A landscape with many peaks, sampled at points; each row gives a point and its height.
A climber steps from a point to the highest of its 2 nearest points, and stops where none of them is higher. Distance is the straight distance between rows; heights are no part of it.
k783: [150 102 104 166 118 111 113 184 151 132 114 116  73 105 152 169 141 193
 117  85 107]  h=61
k488: [ 97 103  90 119 148 131 119  91 120 124 128 120 120 114 135 147 161  71
 189 108 107]  h=266
k430: [163 135 142 127 115 149 132 173 157  99 141 104 115  71 153 113 145 140
  67 154  92]  h=323
k817: [150 152 116 108 118 155 143 189 165  93 117 106 136 132  91 134 124 140
  89 126 151]  h=209
k987: [123 147 116 112  96 116 122 159 193 122 149 130 118  93 117 146 114 151
  26  99 131]  h=51
k206: [151 109 135  96  97 116 125 169 175 132 128 140 104  77 120 159 175 151
  81 139 108]  h=577
k165: [111 165  87 173 116 145 141  88  96 136 129 116 130 176 145 110 126 120
 172 100 149]  h=243
k676: [140 150 149 116 179 159 129 125 105  88 138  97 206 164 127 120 107  97
 100 164 117]  h=145
k40: [156 167 161 102 162 140 127 170 139 106 135 130 148 119 116 161  81 133
 107 128 153]  h=94
k284: [120  98 141 186 117 122 126 191 162 183 139 160  64 122 171 137 157 145
 161 103  66]  h=110
k324: [121 101 164 133 180 109 125  97 111 145 133 162 114 105 145 168 120 169
 154 114 144]  h=339
k66: [120 111 121 153 160 101  94 128 141 124 155 141  84 107 138 151 157 161
 141  73 111]  h=376
k396: [ 89 131 161 101 118 120 101  75  93 124 124 158 152 142 128 114 108  84
 147 125 133]  h=431
k453: [134 102 118 138 190 120 159  94  95 154 136 124 151 163 134 153 167 144
 170 109 146]  h=674
k823: [164 149 174  92 113 146 112 147 140  89 142 106 143  98 137  89 128 118
  47 160  96]  h=351
k184: [125  85 119 153 177  97 133 114  80 145 155 105 105 134 108 100 140 140
 154 114 158]  h=533
k742: [128 134 158  97  94 127 117 128 133  96 133 114 110 121 117  92 107 165
  73 161 165]  h=206
k423: [104  86 128 149 178 112 111 124 162 140 144 170  85  89 148 163 160 142
 178  87  86]  h=341
k989: [135 133 113 135 149 145 143 182 151  95 145 109 121  92 101 107 133 136
 106 125 130]  h=249
k919: [128 131 157 150 155 132 157 169 139 147 141 154 133 113 147 154 103 168
 109  91 136]  h=78
k844: [ 88 121 125 135 135 124 133 100 102 143 132 153 135 138 115 122 122 106
 168 103 143]  h=373
k365: [114 107  86 159 179 119 155  65  96 165 138 122 126 137 128 136 152 127
 193 131 150]  h=586
k16: [ 99 133 146  91 106 143  98  71 106 100 128 117 160 154 146 101 128  73
 116 124 109]  h=490
k178: [108 118 105 138 113 119 147 101  80 157 112 132 142 169  92  91 137  93
 173 120 148]  h=374
k368: [130 114 136 185  91 127 117 209 174 175 115 165  77  84 161 160 123 139
 123 139  64]  h=129
k498: [122 120 134 131 132 123 119 143 117 123 144 101 122 149 138 147 145 123
 104  80 128]  h=168
k179: [136 132 153 118 136 107  90 143 153 118 154 148  96  87 145 160 143 149
 103  91 111]  h=414
k843: [104 108  97 174 163 128 135 106 127 160 133 147  93 126 111 171 163 131
 169 112 144]  h=499
k115: [163 108 107 150  81  85 116 201 210 177 111 165  89  57 151 180 118 164
  78 128  72]  h=50
k187: [132 131  90 154 147 116 151  43  67 144 135 101 164 141 164  61 125 126
 186 164 130]  h=416
k541: [153 129 113 146 142 149 136 171 161  95 138 117 107  78 142 129 167 160
 122 142  98]  h=288
k209: [ 82 103 114 133 103 155 141 117 136 114 109 137 147 115 140 141 145 120
 118 124 113]  h=539
k542: [144 150 155 113  65 118 109 160 145 114 130 128  88 112 112  98 124 156
  72 124 139]  h=190
k952: [114 135 122  78 111 140 125  80 102 102  91  86 169 212 120 100  69  75
 175 168 158]  h=299
k121: [157 168 149 121 171 158 128 148 120  87 137 123 171 130 109 132 119 122
 109 159 133]  h=120
k316: [140 118  86  72 165  87 115  57 100 115 140  85 171 207  91  89 147 113
 176 138 158]  h=264
k154: [157 156 113 118 102 143 162 204 191 137 116 139 134  88  93 159 107 140
  63 139 145]  h=167
k233: [159 105 118 141  98 102 106 187 170 134 108 124  95  73 175 191 112 174
  85 101  91]  h=35
k402: [122 137 139 114  96 133 104 149 158 133 140 114 124  90 111 135 119 100
   4 122 111]  h=37
k595: [125 138 163  97 109 133 117 126 112 111 134 121 161 179  75  65 134  96
  80 145 132]  h=413
k467: [128  91  99 149 178 119 132 123 125 132 111 136 108 131  95 174 146 176
 161  97 156]  h=440
k681: [156 149 141 134 144 149 134 172 123 112 115 126 110 115 125 158 110 137
 163 127 147]  h=62
k724: [135 124  96 110 131 136 129  98  81 131 122  94 168 159 119  89 157  37
 169 130  99]  h=196
k516: [103 140 129 178 117 140 128 147 139 146 127 174 100 113 147 143 131 139
 157  98 104]  h=175
k779: [127 110  94 118 142 122 142 130 127  98  93 134 137 163  81 129 139 178
 169  96 165]  h=388
k36: [176 129 133  94 103  97 123 167 197 152 128 150 110  53 142 202 127 158
  55 140 115]  h=517
k524: [121 149 107 142 154 151 129  87  76 122 126  80 166 154 163 118  92  62
 163 133 125]  h=212
k740: [120 115 125  80 137 123 113 126 127 101 129  98 143 176 103 141 141 115
 120 103 156]  h=200
k372: [117 115  70  92 172 100 128  47 108 130 123 110 156 187  96 133 147 124
 193 105 167]  h=302
k166: [149 152 168 103 119 112  97 150 164 145 133 167 113  73 146 200 107 133
  74 124 118]  h=462
k370: [128 108 148 127 170 123 146 107  73 121 138 113 202 168 154 108 117 122
 140 131 120]  h=497
k695: [152 155 135 149 108 161 146 175 161 145 123 131 109  91 134 174 134 137
  72 166 128]  h=134
k526: [193 136 129 124  72  83 151 218 210 191 130 170  95  65 152 159  99 154
  74 116  95]  h=67
k802: [132 153  99 127 122 142 120  90  74 111 101  81 170 198 128  99  87  81
 163 146 145]  h=256
k339: [134 112 110 157 131 115 151  56  83 154 142 115 105 125 167  76 157 136
 210 150 128]  h=472
k126: [ 86  92 116 115 128 145 147  97 115 107  93 126 157 121 131 142 118 125
 154 153 139]  h=479
k314: [116 130 136 111 100 124 117  81  82 113 100 110 183 213  93  76  96 119
 118 187 148]  h=410
k474: [ 97 129  92  78 133 124 133  59 119 100 115  96 154 204 106  96  90 113
 192 146 184]  h=352
k750: [112 134  78 113 151 128 135  83 127 101 126 113 143 186  82 125 149 154
 164 111 180]  h=344
k558: [121 143 149 165  59 143  94 166 142 142 104 162  94  81 134 124 119  91
  95 140  65]  h=160
k156: [142 135 150 181 142 143 148 185 139 168 151 141 115  92 144 166 128 139
  88 135 113]  h=107
k377: [119 157 124 151 144 166 129 127  91 103 116 101 181 154 140 117  97  80
 126 128 112]  h=176
k758: [182 136 135 105  75 119 155 217 205 147 110 156  94  65 143 146 112 151
 106 126 109]  h=87
k482: [128 126 163 123 154 109 114 115 123 133 142 157 116 113 118 168 115 175
 102 129 169]  h=320
k563: [124 131 134 133 174 148 158 122 110 122 140 129 179 158 145 144 146 125
 148 107 129]  h=578
k101: [ 90 113 111  93 124 137 157  62 111 109 110 117 169 167 128  90 116 113
 175 160 158]  h=409
k691: [127 142 135 124  95 117 100  93  72 123 111 123 147 183  85  88 132 112
 112 150 147]  h=447
k889: [127 105 119 177 111 122 125 102  96 156 129 118  65 116 180 102 149 124
 205 144 105]  h=520
k825: [128 132 161 102 119 110 122 152 140 134 128 161 150 129  99 152 126 153
  72 120 148]  h=353
k912: [147 114 145 129  90 132 139 189 148 152 120 147  98  99 100 132 176 123
 114 146 107]  h=534
k780: [130 146 183  79 110 132 128 152 142 127 132 146 171 150  86 105 115 116
  43 143 137]  h=383
k481: [143 134 136 131  82 140 139 195 178 142 100 157  79  95 142 162 117 147
 148 108 120]  h=115
k479: [108  93  94 108 128 115 133  68  94 152 131 110 136 136 125 114 181  68
 181 126 115]  h=230
k216: [116 149 156  88  98 167  96 102 132  91 112 119 151 129 122 111 139  63
  81 147 102]  h=544
k861: [126 134 160 105 162 110 108 105 126 104 136 124 133 149 125 157  77 189
  96 128 185]  h=287
k564: [124 141 123 129 139 127 139 135 195 120 138 164  95  82 126 165 116 208
 101 102 162]  h=92
k412: [101 158 106 199 110 153 138 113 110 140 120 156 113 137 143 113 123 128
 172 119 122]  h=205
k198: [ 79  84 104 146 148 139 133 110 147 134 135 137  92  98 159 143 152 106
 189 106 102]  h=304
k87: [113 146 131 155 113 141 127 163 193 153 124 186  70  91 131 182 130 152
 150 105 122]  h=144
k711: [129 160 112 126 115 139 138 159 205 117 142 146 115  92 142 171 131 175
  73  96 130]  h=70
k705: [142 131 118  75 138 106 103  90 101  96 124  85 168 226 100 120 155 119
 141 133 147]  h=231
k456: [150 106 144 160 147 113 123 204 151 161 137 152  78 110 141 161 146 144
 158  77  90]  h=93
k68: [106 131 132 125 139 142 134 130 169 121 124 164  82  90 122 163 125 158
 159 113 156]  h=117
k836: [162 167 178  86 112 141  87 131 118  76 122 107 170 166 123  95 110 114
  60 151 109]  h=379
k106: [153 108 128 155 153 128 141 189 128 122 122 132  93 100 120 128 136 146
 182 109 120]  h=71
k553: [160 150 161 114  54 133 107 179 153 136 112 140 100  84 129 125 113 110
  58 138 101]  h=174
k674: [140 108 123 172 108 125 116 118  73 160 124  96 103 144 166 129 153 106
 162 131 104]  h=576
k956: [108 158  86  86 141 111 134  25 105 129 149  94 188 205 120  41  97  85
 175 168 146]  h=295
k157: [132 131 123 166  71 136 110 195 179 150  99 167  98  54 146 152 108 117
  82 149  56]  h=146
k853: [127 124 128 149 113 134 136 146  89 139 124 113 114 143  89  89 122  99
 140 138 149]  h=419
k386: [ 92  90 135 142 145 132 130 133 127 126 144 138 103  74 140 106 139  91
 162 126  94]  h=275
k321: [ 99 137 134  91 109 118 133  45  90 134 128 116 173 201  95  41 109  85
 141 183 150]  h=363
k134: [130 145  91 112 168  98 145  18  76 157 150  95 178 158 138  58  97 101
 188 182 153]  h=342
k993: [109 136 129 120  97 151 107 126 148 104 121 144 127  94 119 137 156 103
  95 144  98]  h=601
k786: [111  94 133 134 134 121 125 106 101 107 143 115 107  96 139  84 134 126
 141 143 124]  h=250
k400: [131 137 149 125 127 147 141 140 129 125 156  84 139 165 151 151 128 144
  59 113 153]  h=136
k594: [143 118 135 137 160 117 143 134  70 139 156  88 136 166 103  68 125  98
 150 127 152]  h=467
k491: [131 127 150 156 150 113 142  96  59 142 114 144 177 159 144 115 107 149
 166 135 142]  h=433
k277: [120 125 158 164 167 118 141  96  91 141 130 172 151 127 150 132 122 183
 150 127 141]  h=381
k858: [108 162  84 131 142 140 144  81 110 111 142 107 160 198 105  86 137 118
 154 120 158]  h=296
k417: [130 118 166 106 121 143 126 122 115  92 135 106 110  95 148  99 115 137
 115 173 145]  h=226

For each start below, name the point where the climber stops.
k40: k993
k233: k198
k402: k198
k919: k453
k106: k198
k695: k691
